Points, in no order, along strands that fork, close into loops and pass close to each other.
Points whose rows are less than 79.4 apart are linked; no others are. Some points are linked to none.
Q_909: [ 34   0 -10  11  35 -13  14  10 -22  20  33   0   1   1  24 -15 -25 -22
 -17 -30  18]
Q_108: [  1  36   1   7  18  12  13 -23  19  33  22  11 -19  32  -7 -24  20  19
  29  -6   4]
Q_119: [ 13 -22  11  -4  39   5 -25  12  -1 -34 -14   6  30  12  22 -28 -18 -32
  -7  13  -3]
Q_843: [ 21  26  20  -3  36   2  14 -21  17  42   6  -8 -20  13 -41 -15  37  -5
  16   3   6]
Q_815: [-47 -20  -7  12   0  -6  -1 -28  25 -42 -23  29  20   2  -4  21  -5  -7
 -19   3  -5]
Q_851: [-12   9  28  38  -6 -14  -2  19   0 -44   2 -10   4  18  15 -20  39  10
 -18  32 -25]
Q_106: [  8 -16  12 -25  -6  19   4  -4  -9  19  -2  17  18 -14  10  33 -61   5
 -32 -28  33]
Q_800: [ 18  21 -17  16  -7 -13  -9 -19  -4   7 -28 -18 -31  -2 -26 -26  33  17
 -11  55   6]
Q_314: [-10  53  60  -6  -8  -1  11  18  15  60  35   1 -13  21 -22 -18  20  23
  24 -22   4]
Q_932: [-15  47  40 -30 -29  25  15  14  17  25  12 -13 -21  17 -11  12  21  22
  30  -8  -2]
Q_559: [  5  39 -10 -19   6 -30  25 -27   3  51   7   4   0  17 -12  28  -8  -6
  -1 -36  32]
Q_528: [ 29  35   4   0 -20 -52  14 -39  -9   6  -3 -20   1  12   6  50   7  -9
  11   2  12]
Q_856: [-16  13   5  30 -25 -29  -7 -53 -11   2 -20  24   9  20 -17  21  31   4
 -16  22 -23]
Q_248: [  3  -2 -13 -19  30  18  13  11  -4  21  22   3  -9   0  33 -23 -34  -2
  -9 -11  33]
Q_659: [  4   5 -24 -31   8  37  11  24  17   5  17   7  17  -8  23 -30 -27   7
 -12  28  28]
Q_52: [ 32 -26  24   5  -1  39   4  39 -19  13  42   7  12  -1  -1 -20 -15  -2
 -10  -9  -8]
Q_70: [ 14   9 -16 -23  -4   1  -1 -31   0 -31 -22  -6  11  -4  48  24 -18 -19
  34   3  17]
Q_917: [  3 -19  22 -11  10  55 -21  38  -9  13 -35  23  -2  13 -13 -21 -20 -12
 -10  -5 -18]
Q_420: [ 27 -33 -42  21  20 -20   8  17 -31  23  35  -3  -7 -14 -10   6 -27   2
 -11 -22  10]
Q_818: [-14   3  32   2  -6  29 -10  42  -4   1 -21  -8 -27  16  13 -14 -22  -9
 -15  -3   7]
Q_189: [ 18 -57 -10  16   0 -14  -3 -24 -38 -13  25   9  11   9  -5  56 -32  24
  -7  -5 -10]
Q_585: [ -9 -45 -10  -8 -12  21   5 -23 -10   0   1  59  32 -14 -26   9 -17 -12
  11 -33  -8]
Q_17: [-26 -11 -11  14   1  13  17 -14  20 -36  -6  31  22   7  19 -13  -1   3
  -8  27  18]
Q_44: [  1  34  17 -26 -23   1   6  50  28  -2  42  -5  14  12  33 -28 -22 -15
   0  22  29]
Q_139: [ -6  -3  33  35 -11 -14 -10  20  -4 -31  -3   8  32   7 -10 -17  29 -21
 -33  21  -4]
Q_362: [-28  16  11 -13   2  -9   0 -25   3  -5 -17  20  16   6  34  35 -36 -32
  -7 -28  29]
Q_751: [  2 -19 -19  -2 -20   6   2  53   4  -3   3 -29 -19 -22 -27   5   2  14
 -25  29   4]
Q_294: [ 11 -35 -34 -21  18  23 -21  -2  -1 -25 -39  -5  16  -8  -5  -6 -62  -8
  12   5  21]
Q_591: [-17   3  31   1  -2   5 -14  52 -12   2   6 -19 -22   2  32  25 -14  -1
 -10 -17   3]
Q_986: [  1  -2  32  22 -27   7  -8  20  11 -47 -67  -2  15   5  -1 -18 -16  10
 -21  35 -18]
Q_577: [-15   7  35  -2   4   0   0  16  -5 -25  27  18   9  30  55 -10 -26  -8
   9  -8  -6]
Q_380: [  8 -44  -9  19  20 -21 -11  21 -32 -11  19 -10 -11  -2 -18  39 -23   5
 -26  -7  -2]
Q_711: [ 37  -8 -12   2 -12  19  17  30 -13  25  29   6 -11   4  -9   4   9  15
  -2 -13 -20]
Q_250: [ -3  43  31  -9  10   2   6   3  30  23 -16 -20 -38   5 -30 -27  37  19
  23  21  -2]
Q_912: [-10  28   0 -20   2   7   6  17  27 -20 -13  -3  10  -4  35 -64   7 -34
   9  28  20]
Q_708: [  6 -12 -18  -1 -14  20   5  47  -3 -18 -26 -35 -42  22  24   4 -19  31
  22  13 -12]
Q_138: [ 19 -26 -40   6 -12 -15   0   6  -6  -5  13 -23  -4 -19 -12  13   5  11
 -18  29  15]
Q_764: [ 17  23  -2  -2  17 -18  14 -44  15  53   3   2  -4   4 -41  13  19  -9
 -18 -11  22]
Q_948: [  5  11   6  32  -9   4  -5  11  23 -33 -73  -7 -14 -14  10 -45  -4  17
 -22  47   7]
Q_402: [  8  16  18  -1 -15  -2   5  -6   9  -4  -9 -10   8  -2  -1  15  35 -11
  27  -4 -18]
Q_699: [ 26  32   1 -14 -13   3  18 -53  -2  11  -7   9  11  10  42  17 -14 -33
  20  12  19]
Q_466: [ -9 -18 -11   8   1 -12 -10  27  -3 -47 -39 -36 -39  15   7  21 -40  38
  -8   9 -18]
Q_664: [ -6 -19   4  36 -13 -11   9 -29  -5 -17   5  17  14  19 -13  18  24  19
 -41  30 -25]
Q_360: [ 26   2  17 -24  -5  34  20  13  -6  12  38  21  14 -10   7 -14 -20 -22
   6 -45  -9]
Q_116: [ 40  20  48  -4  -3  -3 -17  15 -25 -14  -3 -25   6   3  50 -11 -20 -44
  11  -2   3]
Q_991: [-19  -9   1 -20 -33  45   5  15  15 -10  12  12  -3  -8  18  32 -24  35
   4 -25  -6]
Q_146: [ -2 -10 -27  18   2 -51 -32 -37 -29   5  -4 -39 -10 -27 -34  -8  28 -10
   0  16 -26]
Q_795: [ 39 -14 -23 -15  -8  17  18   1  12 -11  15  -8  21 -25 -12 -10   0 -26
  32  19   3]
Q_820: [-26 -25   6  22  -2 -14 -23  28 -18 -29 -34 -18 -20 -11 -12  21 -10   8
 -13   0 -25]
Q_14: [  6 -24 -17  24   6 -46 -12   8 -21   1   4 -41 -10  -6 -19  22  -8   0
 -43  24  18]
Q_49: [ 25 -26  45   5   1  36 -13  29 -33  20   0  19   0  10  -6  -9 -25 -13
 -27 -25 -21]
Q_504: [ 28   6  53 -12   6  16  -9  37 -20 -19   3  -1  18  32  40   4 -29 -11
  14  -9 -11]
Q_590: [ 25  22 -26   2 -26 -21 -13 -60  -4 -27 -42 -24 -10 -16 -26   4  32  23
  33  42 -22]
Q_479: [-19 -11   4  -5  19  -1 -16  45  22 -49 -25  -9  16  -4  10 -16 -30 -22
  -7  14  15]
Q_297: [-37 -13 -24 -25  -4  34 -11   0  18  41   7  18  14 -64 -22 -13  16  12
 -21 -47   3]
Q_3: [  3   7   2  29  -3 -12  12  -4 -12   7  20  10  -5  36 -14  -1  34  30
 -26  46 -13]
Q_382: [-42  -1 -14 -23   8  33  -6 -28  19  45   0  26 -14 -24 -27 -15  22  26
   1 -27 -12]
Q_826: [ 20  34  12 -27 -24  14  25 -42  26   4  22  19  25  24  16   8  -4   2
  31  16   3]
Q_53: [  4   9 -19 -27   3  -2  39 -14  32  16  47  -8  43 -31 -31  15  -4   4
   1 -35  28]
Q_325: [-35 -13 -11  -4  23  12   4 -24  15   9  35  55  28  -1  25  -3 -19  -7
 -26 -18  20]
Q_844: [ 36  25  11  15 -11   4  30   5 -10  46  27  -5 -12  24 -15  -1  20  18
   2 -44 -19]
Q_447: [-24  -9 -19 -32   1   2  12 -16  25  27  22   0  18 -47 -10  22   6   4
 -14 -55  24]
Q_275: [ 24  13 -21  15  -1 -16 -17 -42 -14   2 -23 -24   2 -21 -27 -10  42  -2
  14  38  -2]
Q_693: [ -8  23  15  35  -9  -6 -10  18   5 -35 -46   0   1  11  23 -56  41   7
 -26  38  -8]
Q_817: [ 18   5  -7  31 -27 -18 -25 -29 -54 -20 -49 -31 -10  -8 -11  16   1   7
  10  27 -29]
Q_804: [  2  30   3  19 -15 -21  -4 -68 -12 -36 -28  -5   4   7  -5  23  40  15
  13  18 -25]
Q_166: [-16  -2 -16  -4  26 -16   1 -31  20  -7  36  -3 -19   2 -22  10  34  28
  39 -22 -11]
Q_514: [-31  12 -20   8 -17 -32  -5  -4  12  -6 -57 -28 -12 -11 -12  -1  26  -1
   2  13 -30]
Q_454: [ 25  -1 -29   3   6   3  -1   1 -13 -22 -33 -25 -36   3  22 -10  -8  16
  21  36   1]
Q_763: [-10  27  -1 -11 -13  -3   8  11  30  26 -22 -13 -22   4 -40 -29  28  23
 -20  43  -2]
Q_264: [-57   1 -41 -10  10 -34  -6 -20  32   0 -38 -16 -11 -10 -28   8  19  14
  -2  12  -3]
Q_392: [-25 -13 -25  15   8 -48 -20 -18 -12  24   6  -3  13 -15 -25   6  25 -18
  -2 -11  -5]
Q_165: [ 28   9  27 -12   2   5   6  15 -10  -2   9   8  11 -18  30 -13  -8 -49
  29 -30  -8]
Q_148: [-39  -6 -31 -18  16 -36 -15 -28  23  30  -5 -14  -9 -12 -29  12  14 -15
  12 -19  12]
Q_630: [-42   7  -4 -12  11  19  -3  -9  20  -9  41  34  13  23  55   6 -24   7
   7 -15   4]
Q_755: [-28   6  -9  -2 -14  26   4  15  22  -3  28   6 -17   6   9  14   7  46
  -7   1   6]
Q_469: [-25 -18   5   0 -24   6  10 -16  13 -16 -16  46  43 -11 -14  16  12 -26
   6 -11 -13]
Q_23: [ 26  35 -29  15   7 -22 -20  -6  -1 -27 -37 -37 -36  -1   9 -13  26  18
   7  30  -3]
Q_920: [-16  -5  18 -22  -9  -3  -2   1   6  11  27  17  28 -16  10  26 -34   6
 -45  -4  48]
Q_289: [  2 -28 -10  40   7 -13 -17   1 -56  32  16  13 -28  -7 -29 -17  18   7
 -13 -30 -43]
Q_678: [ 28 -32   3  21   3 -13   1  -9 -50  14   5  17  -2  -2 -20   0  -1 -16
   5 -40 -31]
Q_505: [-11   3 -13 -29  10  26   7  15  35 -25  10   0  15 -25  34 -47 -24 -40
  -3   9  30]
Q_908: [-11   5 -21   4  -1   6   5   7  30 -24  12   9   8  13   4 -11  24  17
   5  32   1]
Q_698: [  3  23  -5  11  25  -5 -15   3  13 -19 -51 -10  -3 -25  28 -51  25 -35
  -2  19  24]
Q_465: [  9  25   6  -1  34  -6  -1 -12   6  -9  26 -30 -33  24  -2   8  33  34
  47   5 -19]
Q_612: [-20   9 -28  -9   6 -17   2 -44   6 -19 -20  15  -5  14  29  38 -19 -10
   9   4  24]
Q_143: [  5 -23 -34   2   7  19   9  -2  -8   7  -1  21  17 -16  -5 -20   7 -24
  28   6  -1]
Q_126: [ -6  -9 -24   6  19 -13 -15   6 -25  52  11  -1 -49   2 -11  -7  22  20
  -2 -28 -25]
Q_661: [ -5 -17   8  10  17 -14 -17  41   8 -38   3 -24 -13   3  38   6  -9  -8
   0   3  14]
Q_995: [ 33 -20 -24 -28 -24  11  37 -14  19   3  26  -3  23 -42 -19  22   4 -12
  14 -13  24]
Q_249: [  7 -38   2 -13 -14  24 -12  64 -20  11   5 -27 -19 -30 -28  26 -27  14
 -12  -8 -10]
Q_608: [-13  23  -5  -8  18  -7  -5  19  20   9 -13 -30 -54  14  -9  -1  38  30
  39  11 -22]
Q_502: [ -9  24 -14  14  31 -10  -4 -31   5  14  13  17 -18  41  -1 -24  28  26
  -2  26 -12]
Q_125: [  0  32  37  -3   2   2  21   0   4  42  36   3   5  19 -48   3  29  30
   7 -39 -10]
Q_923: [ 23 -16  23 -14 -12  17   0  54 -15  33   9 -22 -21 -18  11  26 -31  -9
  -1 -30   3]
Q_205: [ 15 -16 -34   3  15   9   6   7 -18  35  42  -4 -26  -2 -17 -14  -9  34
 -12 -28 -12]
Q_688: [-30  -7 -22 -16   7   8   3 -17  18  15   6  30 -14   3 -11   6  14  11
  18 -34 -17]
Q_569: [  2 -37 -40 -12  10  33 -10 -14  -9 -17 -17  16  17 -21   8 -36 -34 -23
  25   2   9]
Q_635: [-30 -17  22   0   0 -19  -6  -7  -4  -8   6  11  35   3   6  31 -22 -24
 -32 -26  29]
Q_252: [ 27 -51  -7  15   6 -15 -17 -21 -40  -8   1   5  33   2 -25  26 -30  -5
  12 -37 -11]
Q_899: [ 30  22  42 -25 -35  13  27 -12  20 -19  18  19  47   3  14  -1   9 -29
  40  14   2]
Q_672: [ -9  -8   3 -16 -24  41  10  -2 -14  14  -6  31  -5  -2  -8  29 -44  11
  -9 -12  13]
Q_801: [-43 -16  14  22 -21 -18 -15   5  -7 -20 -40 -15  -4 -26  -8  16  21 -19
  10   3 -37]
Q_310: [ 20 -17  49  27  13  11 -20  31 -12 -19   6  15  28  18  18 -22   6 -40
 -11  17   0]
Q_720: [  0   4  47   3  17   0  -7  42 -16 -30  26  26  20  33  46 -50 -18 -24
 -16  22  10]
Q_80: [-18  17   8   9  -5 -52  21 -24   8  27  13 -10   6  14  -3  44  13 -10
  -8 -20  19]

A tip is a point with one link. Name the tips that can be reached along the links from each point below, in the order of the rows.
Q_264 | Q_528, Q_294
Q_711 | Q_932, Q_986, Q_325, Q_698
Q_920 | Q_585, Q_899

A piece is all that can be reached along the links. How many separate loops has the piece of each point below (a circle has one, a figure eight two, a Y none), and how many tips (points with one link)?
Q_672 | loops 0, tips 2
Q_795 | loops 2, tips 2
Q_505 | loops 3, tips 4
